Each row is a point on a landscape with many valleys, with its height.
From any point a ball takes the steepest step (drop divided by distance) to one of its 2 nearest points. It stops when none of these is lower. Distance is the straight distance between rows; heights are no part of it.
J606 height 33.2: [-26   9  33 -21   6 -19  22 -30 -22  26   1  20  26 -30 -33   3  -7   7
  13   5 -14]
J889 height 34.2: [ 29 -15 -32  21  -9  13   8 -10  -6   0   1  21 -27   9  10  -1  -2   0
 -17  -2  -1]
J997 height 61.7: [-14  14  -4  11  11  48   5  32   2 -12  10   1 -13  26   2 -13 -19 -13
 -31   7  33]
J397 height 51.8: [ 14  10  42 -25 -24  10 -30  -1 -13  22   0  -5  25 -51 -19  -7   3  -7
  45  -5 -35]
J2 height 78.8: [-36 -15 -21  -5  32 -42  30  -4  -6  -3  -9  10   6  20  -6 -30   6  12
   6  19  30]
J369 height 58.7: [ 15  18 -24  16   7  64 -39   0  17 -34  21  -1 -60  42  31  26 -13  -8
  -8  -1  10]
J458 height 67.4: [ -9 -14 -46  13  18 -28  27  24  -1   7 -15  18 -17  46   6 -20   7  11
   1  27  44]
J114 height 31.3: [ 25 -11 -47  31  -6  14   3   1   4 -10 -13  21 -39  45  25   4   0   3
 -19   5  10]
J520 height 36.2: [-20   1   3  -6  16 -26  37 -25 -21  26  21  28  15  -8 -32  -3 -11  13
   1  10   3]
J17 height 19.2: [-32  26  41 -21 -13  -8  20 -14   1  11 -19   0  37 -31 -15  29  -5  -6
  -5 -14 -21]
J739 height 65.1: [  9  -4   6 -12  23  17  27   1   9   2  -2 -15 -26  -2  -8  -5   9   8
   2  11   0]
J287 height 63.3: [ 10   1  -2  11  24  27  31  21   6   7  -4   2 -29  28  -5  -5  -4  -4
  -9  18  21]
J822 height 38.5: [ 27  -4  -1  -2 -33  11  -3  -7 -19  25  14  14  -3 -41 -10  10 -11   2
 -11  -9 -26]
J620 height 65.0: [-27  14 -12   2  10  40 -36  14 -15 -32  20   5  -9   0  22 -24 -22 -15
 -35 -11  16]
J264 height 38.7: [ -2  -5 -15   0  -2   0  37  -8 -14  23  30  22   1  -2 -25  -2 -12   9
 -16   7  10]
J747 height 48.3: [ -6 -13  12   0   0 -44 -20  -7  16 -17 -15 -26  40  -2   7 -15  16  -7
  24 -15 -10]
J451 height 46.4: [  3 -17   9  13 -24 -60  -6  -7  24   1 -13 -21  52   3  -5  10  16  -6
  23 -11 -18]
J129 height 37.0: [ 11   1  -9   5 -15  17  16  -1 -20  19  16  27 -12 -19 -10   7 -13   3
 -29   1  -5]
J410 height 28.7: [ 23  -2 -49  25   4  24 -10  18  14 -20 -24   8 -57  66  37   9   7   4
   1  16  24]
J777 height 54.3: [  8  14  30 -11   6  23 -31   3   4 -12   9 -23 -14 -28  13  15   3  -8
  -5 -16 -20]
J719 height 79.8: [-19 -18 -27 -19   8 -55  28  -6   9   1  -6 -15   9  12  -1 -12  22  24
  15  14  20]
J507 height 25.1: [ -8  36  29 -46 -21  26 -19  22 -31   8  -5  -7  14 -57   2  15   0  12
  -2  -8 -13]
J723 height 24.1: [ 15 -15 -14  -7  32  -7  -3   0   8 -12 -20 -15 -40  13  20 -14  24  14
  17  14   7]
J182 height 40.2: [ 27 -28  -5  -6   3 -34   9 -16   6  16 -10 -14  -8  -8  -2  -3  18  17
  32   7 -19]
J93 height 65.5: [  7  17   1 -11  12  76  -6  19 -21   2  10  22 -42   7   1 -16 -16  -7
  -5  11  18]
J178 height 26.4: [ 23  -7 -26  13  31  12  -2  11   8 -10 -22   2 -57  36  28  -1  14   7
   7  19  15]
J26 height 68.1: [ 16  -4  30 -18  -1  -1  19 -13  19  10  -9 -29  -4 -25 -15  13   9   8
  26   0 -31]
J242 height 44.2: [  9  -4  32  11 -23 -30 -16  -3  11   9 -11 -13  46 -18  -9   5  11 -20
  28 -16 -32]
J755 height 49.8: [ 16  -6  33  -4 -11 -16 -17 -20 -13  31  -5   6  29 -35 -24 -13   4  -7
  48   1 -34]
J872 height 70.9: [-18  -5 -10  19  -1 -26  29   3  11  -5   7   8  25   7  -7   9  -5   6
 -43  -4  15]
J454 height 63.8: [-12   3 -35  20  15  35 -36  16  17 -49  15 -10 -32  52  36  -9 -12 -12
 -19   1  31]
J741 height 64.8: [ -6  22   7   6  23  79 -22  35 -10  -6   9  13 -40  36  10 -11 -29 -22
  -1  11  36]
J859 height 77.8: [-27  -7   6  -3  34 -20  16 -11  -8  -7  -8   7  11  -1  -6 -26   3   2
  -1   3  10]
J770 height 26.6: [-15  28  42 -49 -16  13  -7  -2 -31  22 -11   5  23 -59 -19   3  -3  11
  21   2 -19]
J52 height 74.9: [  2   8  15   9 -19  -1 -26   1  -6  -8   7   1  21 -30   9   6  -1 -11
 -29 -23 -13]
J62 height 34.0: [ 10  -2 -30  41  -1  24   3  26   9 -11 -12  18 -22  60  17   3 -12 -12
 -29   8  33]
J387 height 63.0: [-14  -2  -9  -4  25  26   2  10   1 -21  12  -8 -12  12   8 -28  -2  -7
 -16   4  22]
J655 height 80.8: [-31 -15 -12 -19   9 -65  28 -28  -2  10   7   1  34   8 -18 -10   8  20
  25   8   9]
J34 height 41.8: [  1   9  30   2 -42 -22 -11   1  -8  28   3   6  57 -36 -22  15  -6 -12
  22 -11 -33]
J281 height 64.9: [  9  -4 -15  15   7  -9  47  10  10  13   1   3 -13  21  -9  10   0   6
 -19  16  11]
J810 height 42.9: [ 10 -22   4  -5   8 -55  16 -32  -5  30  -6   7  14 -12 -19  -4  12  16
  39  10 -18]
J79 height 21.1: [ 14 -25 -17 -17  14 -35 -21  -3  12 -10 -22 -25 -18   4  24 -18  38  18
  38   4   2]
J914 height 66.5: [  0   0  20 -14  23 -12  28 -10  21  -3 -22 -27 -13  -1  -3   7  18  11
  17   8  -8]
J890 height 74.1: [-13  -1  11  11 -26 -26  -1  -5  -2   4  11   7  48 -25 -15  10  -5  -5
 -22 -20 -11]
J824 height 12.9: [ 28  -9 -21  -3 -37  35 -21 -12  -6 -12  22   0 -13 -15   6  -1  -3   0
 -21 -15 -12]
J31 height 59.7: [  6  24  -2   2  21  63 -33  10  -1 -22  19   1 -53  11  23  11 -11 -12
 -11  -1  10]
J826 height 73.3: [-36   8  15  -6 -19 -37  15 -20 -13  21  20  21  58 -23 -31  19 -13   1
  -4 -19 -12]
J501 height 7.4: [ 35 -26 -19   6 -34  -3 -15 -16   3   0  14  -8   1 -11   3  -4   5  -1
   1 -13 -19]
J177 height 22.2: [ -5  26  35 -25 -15  15  15   1  -1  10  -4 -11  11 -40 -11  21  -2   5
 -14  -7 -20]
J586 height 70.0: [-16  -6 -17  19   5   0  22  19  13 -20   6  -4   8  26   2  -7  -5  -3
 -42   5  30]
J904 height 66.3: [-12  -7 -21  13  23 -13  45  13  -3  15   3  19  -4  36 -14 -12  -7   6
  -7  23  37]
J240 height 76.8: [ -4   2  16   6  16  -9   9  -6  -3   0  -7   5   4 -16  -1  -2   3  -4
 -15  -8  -5]
J527 height 36.1: [  7  12 -13  36  21  40 -19  18   1 -18  -7  21 -38  45  27   5 -12 -20
 -25   1  20]
J519 height 24.0: [-12  35  23 -29  -9  38  -1  24 -16  -1   3  -5  -4 -36   1  16  -6   5
 -30  -3   0]
J657 height 45.1: [ -4 -15  11   2  -8 -75  10 -26   5  28 -14   1  43   3 -23  11  13   8
  53   6 -22]
J554 height 63.9: [ -4  13 -17  20  18  72 -33  30   6 -17   6  11 -35  73  20 -18 -32 -27
  10   7  42]
J756 height 17.8: [ 33 -27 -21  -4  -7 -17 -36  -9  14 -16  -3 -26 -14   5  25 -11  26   6
  30 -10 -11]
J409 height 72.5: [-35  -4   1   7   0 -54  32 -20   3  10   9  16  45  -1 -22  19  -6   7
 -14 -10   0]
J326 height 13.2: [ 33 -17  -6   1 -16   7 -45 -10   5 -15  13 -20  -4 -12  15  -8  11  -8
  19 -20 -23]
J692 height 47.2: [  0  -4  35   5 -10 -48  -5 -26  -7  33 -10  12  51 -14 -34  -2   4  -8
  61   4 -30]
J367 height 71.8: [-12 -11  -6   8   2 -53  32 -10  16   1  -8  -4  24   6  -6  16  11  11
 -14  -2   2]
J857 height 60.7: [  5  16  -3   8  -1  49 -10  18   3 -16  11   0 -29  10  11   7  -9  -9
 -40  -1  10]
J649 height 14.5: [-29  12  40 -16  13 -20  29 -26  10   1 -31 -11  24 -14 -13  17   6  -4
   9  -7 -17]
J189 height 29.7: [-30  23  41 -37 -21 -14   6 -23 -28  31  -5  16  47 -44 -33   9 -10   4
  31   0 -20]
J422 height 66.4: [ 11  -9  17 -12  19  -2  31 -20  -6  24  -4   3 -22 -19 -22  -5   2  15
  15  17 -16]
J852 height 43.5: [-10  34  43 -23 -49  -6 -17  13 -19  30 -14   4  58 -49 -20  23  -7  -6
  30  -6 -34]
J430 height 64.1: [-24  -2 -12   0  -1  18 -10   9   0 -32  22 -10   9  -4   8 -24 -12  -8
 -38 -11  16]
J244 height 69.0: [-17  -9 -34  17  12  -1   1  28  18 -33  -6 -13 -11  44  22 -14  -1   0
 -28  12  38]
J390 height 40.1: [ 18   5  14  -3 -51  -2 -17   4 -20  29  13   8  33 -49 -15  14 -11  -2
   1 -16 -30]
J291 height 62.8: [-14   2 -21  15  24  48 -13  31   7 -26   9  -3 -22  51  17 -28 -20 -19
 -12   9  40]
J148 height 75.8: [ 17  -9   7  20  -8 -26 -10  -4  12  -6 -10  -8  15 -11  10  13   9  -7
 -15 -17 -18]
J208 height 57.3: [ 20   0 -20   2   4  40 -44  -6  17 -39  23 -21 -42  17  29  15   2  -2
 -11 -11   0]
J691 height 53.1: [  8  11  36 -28  -4  20 -28  -4  -5   2   6 -16   5 -44  -3  -3   7  -3
  20 -12 -26]
J249 height 55.7: [ 16   3   5   8  -3  15 -38  -3  15 -28  12 -28 -14  -3  22  17   7  -3
 -20 -17 -11]
J78 height 68.3: [ -7 -12 -54   7   8 -15   4  29  12 -16 -20  -3 -30  49  31 -18  15  12
  -6  18  42]
J502 height 37.2: [ 34 -26 -28  14   0 -21  15 -11   3  10 -11   3 -26   2   8   5  11  14
   4   6 -10]

Where does a ball stop that starts at each point below?
J719: J287
J410: J501
J747: J129
J451: J129
J890: J287
J189: J649
J244: J287
